A landscape with many peaks, sampled at points; each row gives a point and its height.
A climber steps from a point to the highest of its 2 nearest points, and stops where none of them is higher. Distance is the straight distance between rows; heights are no part of it.
Z_125 h=200: [-53  19   6 -41  28 -14  65 -14  -5 -15  30 -15 -50 -20  32  25  -8 -61
  29  27]
Z_935 h=474: [ 41  29  26  57 -13  14  41 -13 -54  46  51 -33  15 -21  28   7  22 -34
  21 -58]
Z_287 h=166: [-10  21  -4 -74 -14  21  81  17 -23   2  23 -24  23  -4  19  20 -13 -53
   8   7]
Z_457 h=429: [-16  -8 -24  -8 -10  10 -74  30  12  66 -45   3  41  42  -9  53  13   3
 -30   4]
Z_193 h=586: [ 21   1  -9  10  13  20 -39   0  58   7 -37  18  31 -29   5 -14  22  41
 -49  -3]
Z_870 h=192: [ 32 -10 -72 -10  22 -22  22 -43 105  -9 -33 -12   2  -2  23 -50 -29  20
 -29  49]
Z_956 h=744: [ 24 -40   3  -8  -2   7 -21  54 -32  32  23  12  19   1  -3  21  87  24
   9 -43]
Z_918 h=567: [ 20 -25 -20  26   7 -53 -77  40 -24  -7 -51  12   6  -7   5 -42 -22  56
 -28  61]
Z_714 h=286: [-30 -45  33  45   4 -48 -31 -18 -25  28 -16  37  16  11  17  16 -49 -43
  11  11]
Z_217 h=406: [-26  -7 -16  23   6  21 -18 -15 -33  28  16   5 -44  72   1  67   6 -32
  16   4]
Z_72 h=442: [ 33  -3  26  67  20 -49 -19 -11 -34  26  48 -11  41 -21   2   6   6 -15
  18 -18]
Z_465 h=233: [-27  73  -4 -19  -4  -4  56  -5  10  -1  67 -65 -36  -2   3  37 -15 -25
  30  25]
Z_953 h=528: [ -2  26 -13  41  48  10 -46  12 -11   4  -3 -27  36   3 -19  56  35 -23
  -5   5]
Z_38 h=595: [ 15  67  16 -26 -59  44  16  37 -32 -37  25   1  14  14  24  10   7  32
  15 -47]
Z_958 h=576: [ 42  49   3 -98 -46  33  66 -20  55 -12  24 -29 -24 -34  22 -13  32  34
  29  -4]
Z_811 h=265: [-23 -35  10  40  22 -57 -36  25 -78 -21 -31  34   7  15  17 -12  -4 -47
  49 -18]
Z_849 h=736: [  8  20  -1  41  38  19 -12 -55  16 -29  19  21 -54  -3  16  13  23   3
   9 -19]
Z_922 h=454: [-21  31   3  16 -44  59   0 -21 -57  53  -6   1 -66  54  14  35  -3 -23
   2 -46]
Z_564 h=210: [  5 -36  41  44 -44 -33  53  -6 -23  -5  52  26  38  30  17 -17 -41 -32
  50 -52]
Z_686 h=697: [-35  12  58  33 -18 -19 -17  15 -44  24 -44  31  -8 -22 -10 -39   3 -18
  -2 -81]
Z_28 h=561: [ 12 -46   7 -36  -1  -9  39 -23  44 -13  35   8 -20 -35  -7 -38 -24  40
 -12  45]
Z_754 h=441: [ 38 -22 -19  -9  -7 -26   0   1  -9 -42  16  23  66   8  43  -7 -52   2
  20  26]
Z_599 h=339: [-23   6  19  33  10 -30  36 -31 -54  18  40 -45 -31  -2 -54 -11 -51 -39
  -1  16]
Z_863 h=537: [ -6  18   2   8 -65  47 -33 -22 -44  29 -11  -1 -38  63 -41   6 -43  21
 -19 -20]
Z_9 h=583: [ -4  28 -22  16  76  13 -57 -10  30 -51 -11 -16  -2 -39  26  46  49 -10
  21  45]
Z_574 h=99: [-63 -69  14 -44   7 -29  26  50   0  38 -26  35  25   5 -17   0   4 -45
  -9 -15]
Z_579 h=257: [  6 -32 -28 -18  -1 -39  18  14 107  25 -49  53  21  22   7 -43  -8  36
 -59 -15]
Z_14 h=306: [  7 -89 -10  17 -48 -16   1  27   6  -8 -18  33  53  46  -5 -50 -26  10
  19 -36]
Z_63 h=86: [-33 -80  20  17 -13 -23  38  18   1  39   6  20   6  16 -26 -34  27 -39
  24 -76]
Z_756 h=331: [-40 -53 -20  21 -36  14   9  46  -1 -34 -18   5  62  71 -22  -2  -4 -36
  40 -51]
Z_11 h=283: [ 19 -63 -27 -26 -13 -36 -14  21  34  54 -37  53  37  28  17 -31  10  16
  -7 -49]
Z_969 h=510: [-18  67  -1  -1   3  15  31  15 -34 -57   2 -16   6   2  -5  -2  -5 -26
  12 -32]
Z_770 h=679: [ 29  59  19  23  34 -18  14 -29  57 -21  21  19 -20 -32  27 -11  43  21
   7 -55]
Z_180 h=412: [ 28  29 -25 -26  -8  -2  17 -43 -69  55  24 -63 -33 -14 -11 -14 -31 -27
   1   2]
Z_383 h=554: [ 12   1 -11 -15  -2 -36  29 -17  13  18 -23  73 -49  52  49 -28  16  -5
  25 -92]
Z_254 h=502: [ -7  62 -34 -81   0  48 -17  23 -25 -15 -25 -58 -22 -36 -19   4  37   9
   1  11]
Z_862 h=293: [-21  15  21  -5  10 -70 -58  45 -18  37 -11 -16  35  -6 -17  20 -25   6
 -17  45]
Z_964 h=448: [-11 -12  32  -3 -39  92 -44  -9 -40   9 -32  13 -24  26 -30  36  10  19
 -26  18]
Z_381 h=638: [  6  -4  -8  42 -47 -12 -57   4 -42  49 -13  -3  -1  58 -15  -4  -8   5
  27 -61]
Z_825 h=685: [ 28  98   5 -49 -35  19  64  19   4   5  20 -36 -11  -8  60  12  21   5
  23 -32]
Z_663 h=496: [ 35 -57 -12 -35  10 -23  13 -17  25 -15  48   3  19 -23  45   6 -36  13
  18  89]
Z_968 h=398: [ 17 -24 -57  68  50  -3 -53 -19  -2  -3  -6 -37 -41  44 -36  15  -2  18
 -19  86]
Z_705 h=66: [ 13 -58  -3  -1  23   1  -9  -5  21  54  46 -22  16  -6 -22  45  16   6
 -28  57]
Z_578 h=410: [-41 -57  -4  -4  -2  27  35  13  18 -76 -31  43  12  11  -3 -16 -42  -4
 -28  46]
Z_249 h=589: [ -4  24  -3  39 -16 -38 -16  13 -22  63   4  25 -58  45  32  -8  29   6
  27 -92]
Z_90 h=351: [ 50  -6 -35 -34 -26  58  13 -13  65 -73  -6  25  17  21  35  -9  -5  57
  -7  24]
Z_823 h=536: [-34  82  32  15   1   9  -4  21 -83 -19  -8 -41 -24 -18   2  25   0 -36
  14   6]
Z_628 h=70: [  1 -64  14  70  50 -39   9  27  10 -45  23  32  26 -15 -24 -26  24  16
  -4   0]
Z_437 h=97: [-12 -14  12 -55 -27  11  -5   6  76   8  16  32  22   5  45  42 -18  32
 -16  49]
Z_723 h=635: [  2   2  34  24   3  13   6 -13  60  13  -2  41  20 -11  -1   1  26   8
 -29 -59]
Z_629 h=457: [-45 -49  20  17 -11  13  -4  28  12 -54 -53  42 -20 -17 -28 -52 -25  49
 -58  45]
Z_318 h=363: [-37  99  43 -31   5  -6 -16   6  -4  23 -12 -52 -28 -90  25  16  23 -14
  23  16]
Z_883 h=78: [-13 -53  43  30  29  -7  39   6 -23   2  40  30 -13 -23 -12  -4  43 -22
   6 -30]
Z_797 h=508: [-22 -20  25  38 -25  -8 -56  27  -1  14 -47  25  -7  18 -38 -20 -19  42
 -43   9]
Z_202 h=366: [  0 -78   7  78  23  -7 -19  -7 -38   9 -22  -8  -3   7 -67 -35  -7 -10
 -24  33]
Z_882 h=414: [ 13 -17 -21  59  11  22 -23 -24 -34 -26   8 -31  -9  25 -56  -3 -31   6
 -16  39]
Z_772 h=328: [-27  62  44 -31  -1 -35 -21  39 -23  44 -10 -20  38 -55  19  26   5 -22
 -10  -4]
Z_167 h=597: [-13  30  18 -50   5  67 -15   8 -56  35 -19 -34 -45 -42   6  31  66 -13
  -9   6]
Z_654 h=245: [ 22 -35  -3   5   1 -27 -40  13 -73 -25  16  49 -16  30  57  23  -4   8
  52  11]
Z_748 h=62: [ 28 -25  10  21  36 -77  27  17  33 -30   4  51  11 -18  -4 -70  16  28
   2 -51]
Z_875 h=322: [-25  -7  20  39 -10 -18 -51 -31  -7  32  -9   2  -3  34  -6  38 -72 -13
 -17  70]
Z_558 h=534: [-10  12  -1  -5  39  24  31  27 -65  15  16 -37 -40 -27 -17  17  68 -31
  -2 -15]
Z_170 h=626: [-51  55  56  23 -44  -6 -21  56 -80  -9 -35   4  -3   6  -7   6  -6 -18
  16 -47]
Z_401 h=229: [ 33 -32 -13  -7 -17  -8  64 -17 108 -21 -32  21  43 -10   5 -64 -30  29
 -61  19]
Z_609 h=228: [ 10 -31  46   9 -43  21  45  24 -24 -16  19  10  75 -16 -19 -17 -10 -17
   7 -46]
Z_211 h=256: [ -6   1  22 -12 -51  22  21  32   2 -25  -5   0  56  -8 -57 -36 -35  30
 -33 -25]
Z_319 h=564: [ 21  15 -45 -10  50 -43 -27 -26  -3 -16 -42 -14   1 -37   2 -50 -22  -5
  -7  13]
Z_82 h=327: [-26 -61   7   6  19   0  17 -12 -66  35 -18 -25 -18 -11 -83 -25 -20 -48
 -27  17]
Z_177 h=678: [ 39  -3  -5 -18  18  51 -34 -13  -3  44  26 -17  -7 -25  15  48  75  12
 -11  -4]
Z_101 h=382: [ 52 -43 -19  72   0  11 -57 -42  17  14 -11  -2 -20 -13   6 -31  -5  66
 -50  72]
Z_59 h=287: [-24  41  -7 -11 -16   2   2 -11   4 -40  53 -49 -28  24 -21  41 -53  10
  23  70]
Z_931 h=196: [-13  44 -30 -33  18 -24  48   8  50  19  32 -17 -15  35  -6  24  13 -11
  -3 -22]
Z_269 h=418: [ 56 -40   9  64  17 -24 -46 -16 -13  10  45   4  12  -8   0  -5   5  48
  -3  23]
Z_970 h=399: [ 61   3 -26 -15   6  -1  46 -29  40 -77   3  27  43  26  35 -16 -21   0
  21  -4]
Z_199 h=636: [  4   6 -13   1  36 -29 -18 -10 -26  26 -57   7  20 -34 -10 -48   9 -39
 -10 -58]
Z_816 h=477: [ -5   9  11   9  -9  60 -64  35 -34  42 -32 -19  18  26 -44  61  54  -5
 -25  -1]
Z_192 h=194: [ 23 -35  16  -1 -53 -14  64   5 -16  69  70   8  23  40  42  16  -2 -27
  38 -52]
Z_537 h=646: [ -2 -39 -18 -16  20 -29 -30  11  20  -5  -8  -7 -33 -26 -10 -27  -5  55
 -24  80]
Z_403 h=438: [  9  68 -39   0   1  62 -34 -21  36 -59 -23 -36  15   3 -10  14  -7  23
  -7  11]
Z_62 h=39: [-25  17  47  19  17 -85  68  15  -7  10  25  26 -11 -20  12 -39 -12 -33
  13 -59]
Z_646 h=174: [-45 -13  17 -70  25 -22  19  -3  -3   6  -4  13 -60 -43  18  -2   6 -13
   7  31]
Z_985 h=491: [ 33  28  -6 -63  -2  27  -2 -32  54   1   7 -33 -23 -96  19 -20  50  30
  46  18]
Z_360 h=655: [-35  56   1  -1  42  11  -2 -31  43 -74   8   5 -56 -35  34  26  26  -8
  50  19]
Z_737 h=459: [ 31   0 -52  20  52  18 -65 -30   5 -20   7 -53 -70 -14 -22   8  36  43
  18  80]
Z_983 h=80: [-19 -68  40   0   5   0   6 -10  65  34  32  31  14 -19  20  39  -5  17
 -38  60]
Z_664 h=367: [-10  37  -4  45   6  31 -29 -34  24 -50 -37 -16  44 -13  -7   1 -50 -13
 -27  31]
Z_128 h=538: [ 31 -12 -36  -3  26  19 -22 -53  70 -11  11 -45 -28 -66  -2 -16  13  33
  23  71]
Z_184 h=364: [-22 -48 -21  -6  -4  19  42   5 -16 -32  10  24  13  45 -13   8 -24 -31
  10  -8]
Z_484 h=216: [ 18   4  -2 -16  -5  28 -81   7 -65 -32 -29  13 -17  18  27  37   9  23
  23  52]
Z_95 h=302: [ 22 -38 -27 -13 -55  58   7  22  32 -23 -13  21  37  40 -13 -17 -23  59
 -46  12]
Z_316 h=263: [ -3  69 -11 -53  -5  71  29 -31  24  15 -32 -21   1 -16  10  17  21 -44
 -19 -43]
Z_355 h=529: [  13   -5   -2   57    9  -21   31  -24   31    3    5   51   -2   54
   34    0   28  -35   42 -104]
Z_838 h=51: [ 12  26  42 -28  -9 -60  63  21  20 -41  -6  40  32 -24  10 -55 -11   9
   0 -51]
Z_548 h=417: [-32  79  12 -26   8  12 -37   9   6 -19 -16 -66  -1 -58 -39   9   6   5
  -4  40]
Z_462 h=682: [ 29 -21  -3 -31 -33  21 -19  55 -31 -31  -6  35  45  12  17   0  32  33
  16 -36]
Z_520 h=353: [-26   2   9   6 -12  10  15  -4 -45   3  67 -29 -67  54 -30  61 -17  -5
  16  57]
Z_370 h=506: [ 32  36 -17  34  18  21  30 -27 -14  25  19  14 -15  23  66  28  45 -44
  30 -76]
Z_810 h=310: [-13  31   0  -5   7  54  15 -67  26   4 -30 -24  21 -30 -24  -7 -35 -42
 -34  -6]
Z_174 h=516: [ 20  75 -19 -10  10  14 -38 -29  95 -22 -27 -24  14 -48  12 -10  12  38
  -2   1]
Z_51 h=144: [ -23    7  -22 -104   28  -50   57   38   20   -5    5  -10  -37  -28
  -18  -31   16    6   -1   11]
Z_769 h=117: [-41 -34  -2 -49  13 -67  54  62  -1 -14   4  17  15  -1 -37 -36 -19 -10
  -8  -3]
Z_83 h=486: [ 41  15 -34  11  21   1 -29 -50 -43   1   3 -42 -28 -13 -26 -32 -21   9
  -2   9]
Z_523 h=128: [  5  -3 -17 -82 -34  26  65 -10  52 -20  32   2  19  35  14  23 -34  -1
   1  26]
Z_934 h=376: [-30   3 -22  32 -28  -7 -43  -3  15  45 -20  -3  35  75 -14  45 -59 -23
 -14   4]

Where does a climber stop that starts at each point below?
Z_269: Z_381
Z_654: Z_816
Z_192: Z_381
Z_401: Z_537
Z_838: Z_863
Z_810: Z_849
Z_564: Z_537
Z_870: Z_537
Z_437: Z_863

Call two points neighbours if one is among the 2 nearest of the other. Go from one point of each pair to the other, from neighbour to neighbour, staying as high as possible. Name the lowest point that can't be avoided.
Z_825, Z_956: Z_38
Z_863, Z_537: Z_101
Z_956, Z_128: Z_985
Z_849, Z_381: Z_964
